Each row is a point on a landscape with many peaks, with its height.
From any point a climber takes the steepest step (rise divided by distance) to one of its 2 nearest points. It stops when none of these is higher. Distance is the straight distance between rows; heights are no part of it.
<509> h=496: [134 124 127 135 142 133 102 108 135 162 127 151  99  72 132 118 200 101
 127  71 163 117  93 173 151  63 134 147  68 183 133 128  91 108  85 179]
<1052> h=222: [164 123  96  53 116 131 169 151 185 122 117 192 136 152 116 131 145  69
 140 111 125 153 108 144 121 164 145 153 112 118 118 126 136 120 109 208]
<1447> h=147: [132 113 126 129 129 150 129 118 126 130 135 110 194 152 139 119 119  92
 109 112 121  98 148 129 117 170 113 135 167  72 169 156 210 164 157  72]
<972> h=183: [165 145  95  84  64 122 153 135 143 133 102 229 150 128 129 102 116 181
 119  73 162 122 118 162 145 123 161 161 110 132 107 112 128 129 123 125]
<1144> h=431: [105 151 129 205 118 157 148 137  88  89  98 119  73  78 139 111 126 154
 120 141 142 124 142 140 115 101 153  71 149 152 108 149 127 137  97 126]
<77> h=359: [113 195 117 139 123  90 165 164 124 123  94 148  64 160  77 143 113 127
 173 138 188 134 119 111  38 135 161 114 128 173 101 155 178 150 145 140]
<428> h=296: [164 110 106 139 119 130 168 152 129 143 131 136 169 178 124  63 109 153
 128  81 135  80 186  88 127 147 135 120 164 107  89 116 155 197 177  95]
<1323> h=121: [179 119 103 109 174 137 178 169 148 138 166 108 130 172 121 106  95 135
 128 131  82 122 162  79 165 138 172 164 143  85  73  62  73 107 155 144]
<1037> h=442: [138 112  92 135  84 139 155 112  93 123  94 188 123  73 148  95 157 108
 114  81 171 159 142 184 144  92 148 118 138 137 128 175 156 127  86 148]
<1665> h=167: [118 135 164 151 127 131 146 119  96 126 151  99 130 155 128 116 139 160
 157 113 138 120 125  91 106 145  90 140 158  98 137 128 177 160 145  74]
<206> h=343: [ 96 145 142 132 104 129 111 121 128 126  36 117 116  71 140 153 117 188
 142 142 108  48 123 113 118 115 153 115 121  94 160 140 109 127 153 115]
<751> h=413: [155 146 120 123 107 111 135 158 169 104  49 130 104  98 159 191 113  90
 126 191  79 114  86 145  74 141 141  81  98 128 157 158 132 144 114 167]
<1640> h=328: [114 140 133 128 131 117 127 123 126 130 109 131 108 115 124 119 140 133
 157 104 158 121 144  99 113  99 114  93 140 127 108 133 132 130 119 140]
<1253> h=77: [ 81 154 134  96 133  66  73 121 130 183 147 114 157 139 201 141 102 121
 140 125 104 120 169  80 116 164 117 108 150 102 114 174 154 150 204  89]
<1230> h=197: [180 114  96 109  93 155 168 124 149 124 127 217 144 125  99  91 132 156
 119  81 164 113  93 184 152 124 175 177 110 122 127 107 142 109  87 159]
<796> h=44: [109 131 134 112 140 106  84  78  83 123 103 109 108  62 134 150 119 126
 147 193 173 107 179 148 111  52 164  90 157 112 164 121  99  74  92 141]
<1328> h=139: [137 150 106  78 110 136 136 124 126 104 132 183 119 163 124  95 103 119
 122 158 159 182 145 128 147 158 154 152 113 155  38 107 105 115 125 149]
<1121> h=39: [105 128 115 139 144  81  85 128 117  87 106 126  79  81 179 160 142 130
 123 189 135 156 128 146 124 114 175 105 108 159 110 118  75  82 109 160]
<1699> h=210: [153 108 108  85 110 142 162 135 146 128 129 183 121 119  79 108 141  80
 113 100 161 135 119 162 157 116 151 166 115 128 131 113 117 104  90 187]
<5> h=368: [129 132 137 133 118 161 145 146 141 114 130 143 130 159 133 129 164 146
 139  99 134 144  69 101 112 169 103 177 101 146 110 138 140 156 130 141]
<141> h=314: [102 139 104 133  98 121 118 125 141 128  67 127 115  99 136 124 125 124
 149 118 105 126 144 106 128  98 139  54 128 152  67 156  91 134 119 148]
<1545> h=582: [170 101 132  89 133 130 136 133 178 150 146  78 154 130 102 172 128 109
 168 165  68  79 146  88  93 122 114 108 171  57 155 122 159 139 139 159]
<43> h=100: [128 128 112 115 112 141 116 154 162 162 148 127 165 154 170 114  83 163
 127  85  51  86 155  70 162 157 125 123 125  93  89 133 108 152 181  92]
<1297> h=111: [144 113 100 128 149 140 138 160 158 135 165 129 148 167 143 106  70 144
 119 112  62 113 152  79 180 152 155 134 106 114  77 114  65 116 183 128]
<1571> h=255: [162 136 143  30  88  93 102 111 190 189 108 119 154 136  92 176 108  64
 100 142 109 155 119 131 149 102  98 138 126 106 152 117 108 117 129 147]
<792> h=242: [117 107 120 131 118 159 152 130  69 126 137 143 112 132 116 148 105 100
  75 147 157 207 140 149 202 171 101 177 111 136 155 162 136 109 163  90]
<1522> h=117: [171 120 131  80  66 148 136  92 108 152 109 149 180 109 130 130 159 162
 125  97 154 142 144 132 142 111  94 139 160  88 148 141 138 124  99 116]
<89> h=547: [ 66 136 149 168 160 171 128 115 101  72 101  75 137 141 128 131 129  85
 110 194 134 124 124 117  98 202 114 121 160 105 140 174 167 151 170 108]
<1514> h=356: [138  99 113 142 138 140 175 143 108 110 148 136 113 175 138  71 122 203
 123  90 142 137 148  66 163 139 164 175 148 131  60  91 105 149 167 129]
<813> h=593: [128 114 131 137 205 116 102 116 153 109 196 126 163 145 142  92 153 131
 138 135 135  80 144 117 106 143 165 131 135 117  97  77 124 112 109 158]
<393> h=436: [125 121 147 162 103 196 135 102 110  90 117 104 158 135 123 132 132 130
 105 142 105 163 101 128 141 158  79 110 126 159 115 141 129 147 110 111]
<905> h=493: [ 80 108 129 146 152 157 133 106  96  96 139  76 129 133 129 154 143  76
 117 177 145 185 108 115 141 197  77 126 136 134 134 181 149 149 162 106]
<1647> h=269: [135 143 141  61 110 109  90  84 199 188 125 110 169 151  72 146 113  89
 122 125 122 115 139 110 150 110  80 140 133 101 135 134  99 130 157 139]
<896> h=472: [133  92 142 103 137 152  96  93 146 150 142 104 184 144 129 117 131 142
 127 112 110 133 153  80 173 130  82 124 143 121  83 110  79 147 121 118]
<882> h=321: [127 116 119 143 148 154 152 137 114 119 163 138 154 190 121  45 103 163
 129  99 176  88 165  97 135 160 163 160 138 120  79 118 146 164 188  95]
<1621> h=500: [117 178 157 162 139 150 121 149 113 143 180 149  79 164  51 105 146 186
 132 115 166  85 118 129 107 104 151 174  97 191 101 117 117 126 120 115]
<1196> h=295: [127 165 150 120 163 100 106 129 180 173 149 105 126 157  49 135  82 105
 133 108 122  65 134 109 124 101 100 142 103 110 172  87 136 127 158 108]
<1402> h=499: [159 114 138  91  90 141 178 135 126 117  68  89  83  93  75 187 110 136
 138 168  98 136 104 112 159  95 100 136 140 108 167  93  98 100  87 151]
<1259> h=398: [111  90  98 146 101 179 125 104 120 118 107 112 169 118 131 117 143 127
 100 137  98 170  91 159 192 145  93 104 105 179 114 153  90 134 110  90]
<560> h=385: [120  85  65 111  68 150 135  89 134 145  89 142 162  91 126 135 129  97
  87 126 110 170 128 170 204 100 117  78 144 168 120 170  90 135  95 115]
<449> h=550: [173 104 133  79 102 141 161 129 151 139  97  86 128 133  75 195  95 117
 167 188  60  79 159  92 113 103 123 107 177  46 152 122 128 123 125 163]
<1624> h=455: [132 114 163 152 122 160 146 104  81 147 104  91  83  67 109 173 154 158
 114 128 134 104 125 134 191  72 103 160 102 157 193 136  81  99 106 128]
<252> h=475: [145 117 159 150 110 131 141 143 125 149 101  93  87  81  97 176 133 151
 141 113 107 116 110 109 161  89  86 133 121 136 173 101  95 106  97 131]
<758> h=627: [137 114 134 119 124 141 141 142 189 150 110  89 159 120 108 151 151  91
 165  99  69 104 107  99  92 136  78 106 152  81 153 140 146 165 136 172]
<109> h=219: [130  95  94 149 169 121 179 180 176 136 169 149 126 174 129  98 134  62
 134  38 113 113 121 105 133 191 127 148 130 129 156 136 153 165 175 148]
<37> h=69: [ 72 166 134 133 127  67  82 158 114 119  97 106 119 137 199 160  86 150
 141 143 105 144 151  82  93 154 125  91 139 116 114 165 148 127 184  89]
<1004> h=397: [ 76 121 118 154 170 114  91 139 152 145 169 101 133 144 165 104 166  56
 147 100 144 181 109 120 110 168  66 117 115 190 126 164 133 164 171 131]
<990> h=504: [142 133 138  95 126 130  75  92 164 149 142 108 203 145 154 124 143 143
 134 132  94 123 115 106  88 134  91 113 143 100  90 111 116 145 111 154]
<455> h=354: [ 57 124 117 160 198 118  84 119 130 143 201 129 121 119 156  85 185  61
 123 109 168 123 124 144 142 158 140 170 102 141 134 152 132 123 167 137]
<710> h=107: [168 151 144 100  99 137 121  86 135 127 114 161 170 101 105 129 163 142
 137 149 183  98 112 189  60  83 137 115 158  79 180 106 166 114  70 161]
<1283> h=266: [ 91 117 145 145 143 125 152 140  74 102 163 126  70 137 128 163  96 132
  98 162 155 166 159 121 159 168 143 171 140 126 145 135 143 111 165  80]
<1361> h=33: [126  91 102  78  99  90  81  88  95 149 139 118 129  76 166 165 123 135
  88 161 111 187 150 158 183  80 134 108 155 157 122  99  63  68  91 113]
<1272> h=458: [ 80 139 134 189 139 165 135 134  68 132 135 164  94  79 138  78 179 157
 137  82 181  99 139 163 127 106 173 141 139 151 129 149 155 124 119 124]
<285> h=186: [126 139 119 156 111 131 135 160 148 151 147 169 131 118 158 101 139 108
 108  37 126 144  87 141 138 144 105 147  87 163 169 140 147 161 142 104]
<1180> h=310: [121 140 130 130 117 125  73  74 121 154 148 148 155 108 124 118 123 142
  91 141 143 123 114 201 190  93 127 126  60 177 136 135 102 102 118  90]
<1296> h=480: [120 141 163 160 116 122  95 120 100 141 127 123 118  75 169 124 156 137
 114 127 124 139 121 174 123  84 113 111 109 152 162 150 134 122 102 104]
<288> h=515: [178 154 107 141 104 121 162 153 165 145 141 153 181 168 106 126  89  96
 108 119  83 117 122 156  51 129 107  52 137 127 172 124 201 164 101 117]
<238> h=293: [111 127 118 127 151 157 165 137 133 107 142 138 116 187 109 115 113 133
 131 121 147  94 142  90 128 184 172 171 126 112 108 141 137 150 196 121]
<352> h=563: [131 108 112 157 178 146 106 118 152  97 198 132 179 155 147  68 134 126
 126 127  94 103 112 137 108 156 160 102 118 149  79  93 120 127 103 168]
<843> h=401: [145 118 135 106  93 176 121  77 105 106  81 120 142 118 124 128 112 220
 117 158 131 100 142 114 179 115 146 146 137  93  99 104  68 104 128 112]
<1473> h=374: [ 82 154 123 139 144 103  76 142 168 142 122 104 108 132 155 135 146  67
 136 108 146 156  80 127 120 133  99 117  72 189 125 169 123 151 166 121]
<1648> h=300: [141 158  92 133 117 110 157 144 129  97 108 178  89 144 133 142  88 202
 162 158 115  48 118 126  70 148 207 122 138 103 136 135 176 127 138 116]
<1197> h=379: [ 60  93 105 177 179 128 128 151 149 138 173 122 110 133 124 109 156  47
 110  94 132 112 103 133 178 164 155 161  86 160 177 153 123 116 155 155]
<105> h=427: [120 138 120 165  98 117 131 138 105  98  79 126  93 104 128 145  74 155
 114 140 101 134 149 118 126 120 142  51 132 144  99 134 125 127 105  92]
<357> h=49: [111 131 160 103 176  81  69  78  78 167 168  78 114 104 111 164 138  97
 132 186 173 139 186 151 145  77  87 163 123 134 163 126 130  72 120 134]
<215> h=434: [118 138 139 180 140 150 127 154 132  97  91 100 106 103 141 156 131  93
 111 172  90 127  83 146  81 137 118  88 121 130 156 143 140 137 115 152]
<690> h=428: [145 118 125 116 107 157 162 117 116  87  99 127 112 122  67 127  74 200
 110 168 138  98 174 128 177  76 184 125 153  97 104  85  97  95 106 116]
<1086> h=538: [121 125 146 160 144 157 166 132 127  99 116 111  98 162  51 125 111 151
 144 166 140  97 166  83 145 112 153 116 151 141  77 126 114 145 114 146]
<1636> h=630: [133 120 144 123 187 150 115  85 126  95 176 127 166 172  96  81 153 138
 123 166 170  55 136 131 110 156 181 156 138  98  96  93 164 134 136 141]
<1462> h=265: [145 111  92 128 131 154 185 169 135 125 142 145 137 183 107 117  79 124
  97 104 101 128 143 110 150 168 157 144 127 102 147 131 161 142 188 102]
<476> h=416: [127 100  93 132  87 144 126  96  96 118  99 163 129  87 103 114 113 111
  94 124 169 158 155 178 195  94 138 101 123 148 130 164 120  99 102 121]
<1432> h=337: [ 65 105 113 148 181 152 100 106 122 114 182 131 163 124 162  89 171  49
 115 151 147 133  98 182 130 150 147 150 127 126 160 156 166 118 134 140]
<1474> h=454: [128 152 133 152  95  91 102 146 103 127 101 141 134 103 173 136 101 146
 108 135 121 158 126 156 115 101 144  76 119 142 141 145 133 122  98  91]
<1221> h=238: [160 147 119  54  94 130 119 123 167 141 112 168 162 147 120 158 111  90
 120 137 119 150 116 143 130 156 119 145  97  97 136 140 131 126 135 155]
<33> h=234: [175 111 145 104 139 146 135 122 128  77 153  97 163 181 126 158  83 146
 111 221 105 146 135  97 118 188 133 148 133  81  87  89 135 128 132 149]
<1090> h=322: [105 169 136 111 173  64 130 164 176 153 147  85  72 180  91 164 107  84
 170 135 138 116 136  64  76 137  98 141 133 120 148 103 144 125 183 125]
<1119> h=400: [121 151 166 126 115 175 107 104 146 112 112 121 147 160 106 129 139 144
 142 158 132 144  94 102 143 160  86 146  89 158 110 140 107 144 128 132]
<1656> h=378: [131 160 116 115 118  77 184 150 138 114  51 163  49 135 116 150 144 108
 167 148 168 136  94 141  39 129 161 129 134 137 147 160 178 132 116 170]
<770> h=573: [168 153 116 136  97 119 162 141 154 128 107 160 132 170 105 131  97 145
 140 118 105 120  79 153  52 118 114  99 130 136 173 115 186 144 105 115]
<888> h=316: [109 165 142 161 121 101 133 155 129 103 104 161  77 144 144 138  97 186
 149 152 117  64 109 168  82 123 193 134 123 122 179 131 174 110 143  89]
<9> h=41: [127 151 123 147 148 106  92 126 121  91 126 120  98  86 155 141 123 138
 134 175 122 122 138 165 105 110 167  61 130 146 116 103  94  80  70 161]
<858> h=331: [139 129 118 115 101 131  88  88 151 153 114 136 132 117 104 142 135  91
 113 144 160 180 107 204 165  80  99 107  61 195 111 161 100 136 104 113]
<1083> h=64: [ 89 168 150 123 127  82 115 160 112 119  83  94  87 132 163 195  90 144
 150 167 118 161 136  73  99 147 110 110 118 124 112 147 117 119 158 106]
<766> h=145: [157 109 130 132 153  91 129 179 145 139 193 125 146 182 141 103 112 116
 128  59 103 161 134  90 124 169  89 130 130 155 114  80 101 144 152 128]
<1034> h=518: [131 131 135 148 144 139  95 130 112 140 129 119 101  81 166 110 191 128
 152  92 120 167  93 141 146  97 119 130  86 191  92 140  77 110  96 172]
<116> h=308: [109 140 140 130 170  80 124 143 165 142 155  97 108 165  82 133 103  90
 140 115 141  95 153 101 100 128 102 126 125 118 174 116 174 145 163  97]
<667> h=136: [150 111 117  78 167  68 130 169 148 126 180 144 124 163 162 119 125 112
 142  94 115 162 145  97  95 164 127 151 151 119  80  54 111 133 128 155]
<1632> h=386: [132  92 128 143 140 129 148 151 128 122 158 110 109 132 147  95 119 174
 144  89 105 146 141  58 160 131 134 132 148 131  46  77  66 123 119 147]
<423> h=84: [ 83 138 116 109 132 113  88 110 147 154 117  92 154 118 170 127 138 136
 168 137  86  94 160  65 119 144 121  90 166  87  81 169 123 157 179 123]
<1324> h=463: [109 120 107 166 128 148 146 107  71 142 135 179 115  76 152  70 164 128
 117  59 173 140 179 165 157  94 139 111 138 150 133 166 154 141 118 119]
<1082> h=457: [179  95  95 116 107 155 190 114 114  97  94 131 129 161  69 121  92 186
 140 173 126  70 173 129 124  96 180  96 181  70 104  99 135 122 118 134]
<1160> h=130: [175 107 117  89 186  72 155 161 125 130 188  94 125 187 123 104 113 119
 146 116 123 129 167  85 129 133 143 170 173  94  89  52 104 135 159 143]
<558> h=166: [181 132  97  29  70 114 161 123 134 144 112 198 148 149 134 114 110 147
 117 109 148 159 151 150 152 135 179 164 134  79  94 106 112 110 119 144]
<1261> h=450: [ 88 128 137 148 149 118 103 145 125 166 151 156 103  92 141  99 195 131
 142  56 158  77  93 158 166 102 153 215  90 137 205 137 134 107 139 123]
<1518> h=476: [132 113 130 116  79  96  93 134 136 181 113 157 149  72 179 125 171 117
 120  65 130 156 108 157 142  76 114 139 144  90 216 164 151 132 117 112]
<820> h=605: [161 119 107 125 143 125 155 135 180 125 141 152 160 133  93  97 153  84
 153  91 107  89 127 148  79 104 122 102 143 118 131 107 167 150  87 184]
<1575> h=468: [ 97 105 135 179 161 150 118 151 145 122 137  79  85 100 123 150 173  91
 129 131 102 152  68 114 153 143 102 133  93 157 142 146  86 117 120 167]
<1299> h=584: [103 146 132 157 160 162 135 134 157 103 126 127  93 159  43 100 119 125
 144 150 157 106 145  95 136 126 156 116 107 173  52 121  99 143 130 164]
<1278> h=539: [120 165 150 154 155 136 133 164 153 118 183 134  79 169  42 109  96 121
 134 125 152 121 115 106 121 121 142 145  84 193  76  86  95 137 130 134]
<839> h=191: [178 129 165 134 112 138 165 126 103 147 148 130 108 156  34 119  97  85
 113 119 162 167 158 148 145  96  77 138 108 183 121 115 132 133 100 115]
<520> h=495: [110 134 154 158 166 153  98 102 113 140 155  79 118 109 129 128 187 123
 149 124 110 140  93 136 147 117  76 132  88 184  92 138  74 126 117 150]
<389> h=36: [101 123 121  98 130  75  70 119  98 127 122 121  86  85 178 167 103 139
 119 188 126 177 147 155 162  86 171 116 124 137 134 117  69  60  96 116]
<966> h=451: [140 119 127  96 100  80 102 135 126 192 118 170 107  82 165 126 154 106
 133  43 170 151 125 150 157  64 125 162 114 128 176 152 122 123 129 124]
<1626> h=294: [127 147 143 141 143  94  82 113 127 129 172 159 122 120 130 123  93 153
 111 146 148 131 125 153 155 116 150 143  85 153 130  99 113  88 109 110]
<41> h=151: [170 162  97  49 124 125 189 155 131 126 111 189 118 183 119  99  86 156
 139 137 150 160 152 116 127 134 195 169 134 121  63  85  96 120 144 124]
<1326> h=158: [ 92 108 144 148 129 141 161 124  98 122 119  96 145 144 125 135 147 125
 124 108 136 107 125  99 118 149 100 158 177  70 183 145 198 165 165  73]
<1617> h=342: [123 136 116 142 129 130 133 137 126 109 139 155 131 135 148  98 140 145
 152  94 143 148 136 103  95 150 139 124 133 148  92 129 149 142 128 140]
<914> h=264: [145 144 142 122 118  92 151 130 108  75 133 124 108 167 152 151 101 217
 165 178 118 147 121  79  59 160 145 124 153 111  84  90 147 107 110 118]
<253> h=524: [159 105 146  69  87 140 169 123 155 145  47  86 116 116  89 189  94 130
 151 167  66 119 150  84 145  89 117 101 179  79 147 102  77 111 101 163]
<693> h=135: [147 106 126 131  97 166 144 105 126 137 127 140 205 134 108  94 115 117
  89  87 130  90 140 149 164 139 118 131 157  76 160 146 180 171 139  70]
<1270> h=250: [169 123 145 125 103 136 159 139 109  63 129  95 132 157 146 184 103 194
 131 184  92 177 107  79 100 168 111 136 144 106 105  89 134 125 107 116]
<1189> h=395: [158 149 118 101  99  96 138 150 141 109  63 159 102 100 153 166 136  94
 147 162 134 150 107 169  53 126 163  91 119 121 136 149 148 126  85 190]
<1441> h=281: [128 145 146  81 140 107  64  94 188 175 144 122 173 158 104 133 100 126
 112 131 115  91 128 119 142 128  90 147 101 110 141 102 117 123 153 104]
<198> h=174: [142 116 176 142 148 150 124 116  96 131 164  93 142 148  90 113 149 146
 150 131 154 121 161 100 132 129  66 149 151 128 112 109 159 146 120 104]
<96> h=477: [129 146 132 124 135 109  82 118 117 180 132 166 109  79 171 115 185 121
 134  65 166 115 116 179 152  71 143 170  77 157 155 155 110 105 118 145]
<1097> h=104: [148 139  99 115 126 140 115 111 158 121 110 169 171  83 154 127 153 133
 145 126 129  77 119 175  77 116 167 110 148  70 172 132 157 121 101 182]
<1534> h=282: [112 158 148 135 164  82  96 147 101 105 166 126  80 138 127 139  75 147
 114 166 148 145 161 122 133 140 166 152 120 131 127 100 137  85 144  89]
<180> h=126: [156 122 147 109  88 171 138  90 130 137 100 134 179 124  95 120 119 166
 116 111 138  85 137 131 168 111 125 141 147  91 166 123 149 146 131  88]
<34> h=241: [130  87  76 133 155 149 178 164 143 145 166 156 151 162 123 109  96  58
  84  67 103 128 155 127 176 186 152 136 127  94 161 153 140 150 193 131]
<794> h=505: [118 105 145 184 128 181 140 110  59 133 124 107 117  65 140 130 176 144
  95 130 108 127 131 177 161 102  99 137 124 155 175 153 124 116 105 116]
<1451> h=517: [147 150 135 101  82  73 105 161 132 153  98 167 152 104 207 154 152 117
 134  92 138 170 100 160  80 121 132 136 138  91 190 169 170 139 109 124]
<1684> h=202: [118 135  95 161 149 118 152 193 162 143 151 173 112 161 145 121 133 106
 117  51 127 115  92 117 133 171 133 163  88 164 168 134 157 149 173 124]
<1476> h=453: [ 90 105 138 133 174 120 110 104 106 112 193  76 122 150 117 142 136  73
 118 173 152 192 131 107 147 189  89 147 125 164 115 145 126 117 153 121]
<1700> h=423: [112 122 124 136 180 100 115 137 141 120 181 101 128 164 117 123 131  18
 124 148 142 181 135 137 103 163  79 107 113 179 113 141 140 130 136 148]
<1301> h=567: [190 160 126 101  53  86 135 162 120 130  74 165 139 117 188 167 133 131
 117 113 134 184  72 168  63 126 116 123 111 123 161 151 159 148  93 120]
<856> h=380: [112 117 119 127 114 149 101  92 117 104 102 128 146 106 171 136 111 209
 110 164  97  98 115 126 185 149 148 140 105 114 102 118  79  96 132 104]
<1129> h=410: [114  69 126 136 130 156 166 151 114 115 142 104 126 147 154  95 134 139
 130 110  96 187 163  65 188 147 106 118 154 126  55 115  70 135 124 148]
<599> h=612: [ 78 111 164 167 163 178 130 111 103  87 143  66 130 160  98 134 145 105
 112 167 142  83 123 109 133 186 143 168 144 112 126 152 167 146 174  93]
<54> h=110: [166 121 136  83  87 157 131  65 118 140 101 151 198  98  91 132 167 128
 134 125 180 111 131 166 112  86 117 132 184  71 170 124 150 137  85 156]
<1031> h=43: [111 122 134 154 171 128 103 106  91  95 133  82 104  70 144 154 152 121
 148 195 137 108 147 154  96  85 146  92 164 113 173 109 119  78  85 175]
<1689> h=683: [ 96 128 150 152 167 172 119  71  98  94 128  92 142 140  80 102 148 140
 117 173 171  77 140 130 128 152 151 138 147 110 114 129 156 121 150 110]
<227> h=46: [ 97 131 153 121 154 108  67  83  98 170 122  94 119  89  90 152 121  99
 141 177 178 117 182 139 140  59 110 106 143 129 172 141 110  87 138 110]
<985> h=474: [104 164 155 171 157 139 119 136  72 121 161 145  97 127 106  93 167 186
 131 119 172  72 143 145 116 103 158 168 121 163 108 135 135 131 119 106]
<954> h=655: [165 175 104 116  68 109 153 151 144 124  73 172 139 156 134 155 113 146
 141 103 130 154  69 161  61 137 136 110 104 145 157 151 180 138 111 106]
<1495> h=498: [108 149 138 181 140 144 118 147 109 112 117 117  83  74 199 116 186 141
 136 102 131 149  93 151 100 130 131 117 103 186  79 157  96 135 113 159]
<804> h=491: [155  83 108 132 132 163 200 147 131  99 106 100 100 179  61 123 106 172
 140 169 126 104 153  91 144 102 169 129 181  87  96 112 136 132 145 156]
<1633> h=484: [112  98 144 192 114 195 144 108  76  99  85  84 120  57 172 129 160 129
  96 146  96 140 101 165 135 109  80 106 143 125 195 147 128 135 107 108]
<1176> h=58: [128 151 152 120  99  79 140 169  81 136 110 113  85 126 163 182 116 125
 146 146 146 192 152 103  96 133  92 122 128 145 119 130 144 117 121  96]
<1017> h=29: [106  87  84  76 102 112  75  71 130 151 116 109 190  71 172 177 141 147
  99 162  96 161 125 138 187  95 127 112 164 142 127 128  59 105  97 120]
<414> h=645: [155 108 129 130 159 169 138 118 195 126 140 102 175 128  99 107 171  73
 156 101 102 112 108 120  95 126  89 112 150 105 147 129 152 167 115 190]
<1329> h=561: [196 126 116 113  98 144 155 130 180 151 138 143 194 126  95 134 114  75
 117 123  66 100 119 154  68 114 110  64 142 105 148 136 174 162  76 170]
<841> h=449: [101 153 116 188  98 172 153 153  93  71  65 135  89  82 160 116 150 174
 119 149 145 137 105 142  80 137 154  81 127 144  97 164 137 160 116 129]
<448> h=456: [106 127 145 185 109 169 139 133 118 101  86  66 122  91 168 146 146 119
 118 144  74 148  71 119 102 140  70  89 133 143 142 147 128 156 129 114]
<728> h=54: [133 150 183 126 139  57 102 143  75 155 154  95  92 110 164 176 134 141
 158 141 148 179 147 115  82 103  79 135 131 133 150 124 156 105 103 101]
<1243> h=350: [119 148 109 137 144  98  78 107 151 156 132 124 101 134 128 129 126  93
 122 129 168 166  96 172 142  97 116 118  60 215  87 154  94 130 124 119]
<655> h=203: [170 126 134 108 111 130 172 136 127 138 158 153 132 159  59 121  78  99
  94 117 135 188 142 141 156 122  93 139 109 158 139  79 111 117 123 101]
<608> h=444: [132  68 119 115 134 170 124 114 169 126 120  95 157 158 145 129 123 134
 128 149  62 147 138  76 169 140  97 116 143 109  68 120  74 134 121 161]
<191> h=284: [160 154 113 114 100 103 145 125 125 109 107 171 143 118 142 145  96 213
 138 157 110  79 123 155  86 117 182 115 145  80 129 102 143 113  96 121]
<1491> h=329: [ 98 172 158 174 110 107 123 139 129 126  66 139  95 100 151 121 133 202
 161 137 131  42  94 147  88 108 180 133 136 111 166 127 147 126 143 101]
<1541> h=360: [ 93 127 143 140 103 116  87 111  97 108  79 126 132  81 179 137  92 201
 105 152 101  69 141 149 163 122 153 104 127 101 150 146 113 101 138  72]
<172> h=156: [164  87 117 127 158  92 137 183 158 146 197 156 159 157 128  97  95  81
  92  70 109 148 135 144 146 152 109 132 139 121 172  93 120 135 135 124]
<441> h=91: [104 109 113 112 122 148 106 112 115 135 145  96 179 123 192 132 121 138
 127 117  51  84 143  83 148 177 135 108 163  86  90 162 125 149 177  80]
<1552> h=51: [119 140 179 110 176  70  87 120  67 150 186  89  85 109 148 167 158 126
 146 173 135 152 166 128 117 105  82 167 119 139 167 106 137  88 113 118]
<1145> h=340: [109 175 133 112 139  68 152 153 147 144 105 129  61 175  84 141 106  98
 174 127 180 140 130  87  76 132 128 137 123 154 116 134 145 148 169 151]
<291> h=274: [143 161 150 101 122  89 109 121 119 102 112 150 133 129 146 157 101 203
 151 176 119 119 129 109  78 129 164 104 136  93 100  83 135  92  90 130]
<1443> h=170: [143  99 100 124 118 114 128 153 146 144 177 178 166 129 155  90 134  95
  93  57 125 167 103 158 154 154 125 125 100 155 146 113 113 128 114 130]
<275> h=417: [ 70 105 120 155 151 130 125 134 140 158 154 139 121 112 140  96 168 120
 109  61 130  98  97 126 212 140 160 190  84 132 181 123 103 108 163 132]
<791> h=181: [122 121 178 152 140 149 143  97  92 141 153  98 107 148  54 125 147 123
 129 120 158 152 171 129 150 117  61 150 126 168 123 145 157 146 130 112]
<527> h=220: [141  96 114 111 125 147 160 137 120 132 138 127 132 136  91 129 100  77
  73 116 112 210 131 135 181 145  83 134 104 156 139 135 109 127 144 108]
<835> h=531: [137 117 130 132 154 153  75  93 174 132 178 118 213 141 144  82 170 121
 140 132  72 101  96 148 107 138  97  97 131 127 100  87 112 135  97 150]
<65> h=471: [ 84 163 125 192 117 162 116 157 118  83  98 134 114 101 206  99 165 157
 139 110 122 134  74 143  67 151 145 101 128 138  88 142 145 162 133 130]

Call two points neighbours if one is among the 2 nearest of the other. Go from one point of each pair to the other, from neighbour to neighbour, staying as high as possible. Name the lowest point that can't be avoided.
<414> and <1034> | <966>
<954> and <794> | <1624>
<1324> and <393> | <560>
<414> and <954> | <288>
<1299> and <1324> | <1272>

Where does a climber stop that starts at each point below?
<455> | <1034>
<655> | <1689>
<180> | <1689>
<43> | <882>
<1632> | <1689>
<1361> | <882>
<858> | <1689>
<357> | <882>
<252> | <414>
<1443> | <882>
<1432> | <1034>
<191> | <1299>

Write out the way that a climber takes from each point below.
<33> | <914> <291> <191> <1648> <888> <1491> <206> <1541> <856> <843> <690> <1082> <804> <1086> <1299>
<1522> | <180> <693> <1447> <1326> <1665> <198> <791> <839> <655> <527> <792> <1283> <1534> <1626> <1180> <858> <1243> <1473> <1004> <1700> <1476> <905> <89> <599> <1689>
<1514> | <1632> <1129> <608> <896> <990> <835> <352> <813> <1636> <1689>
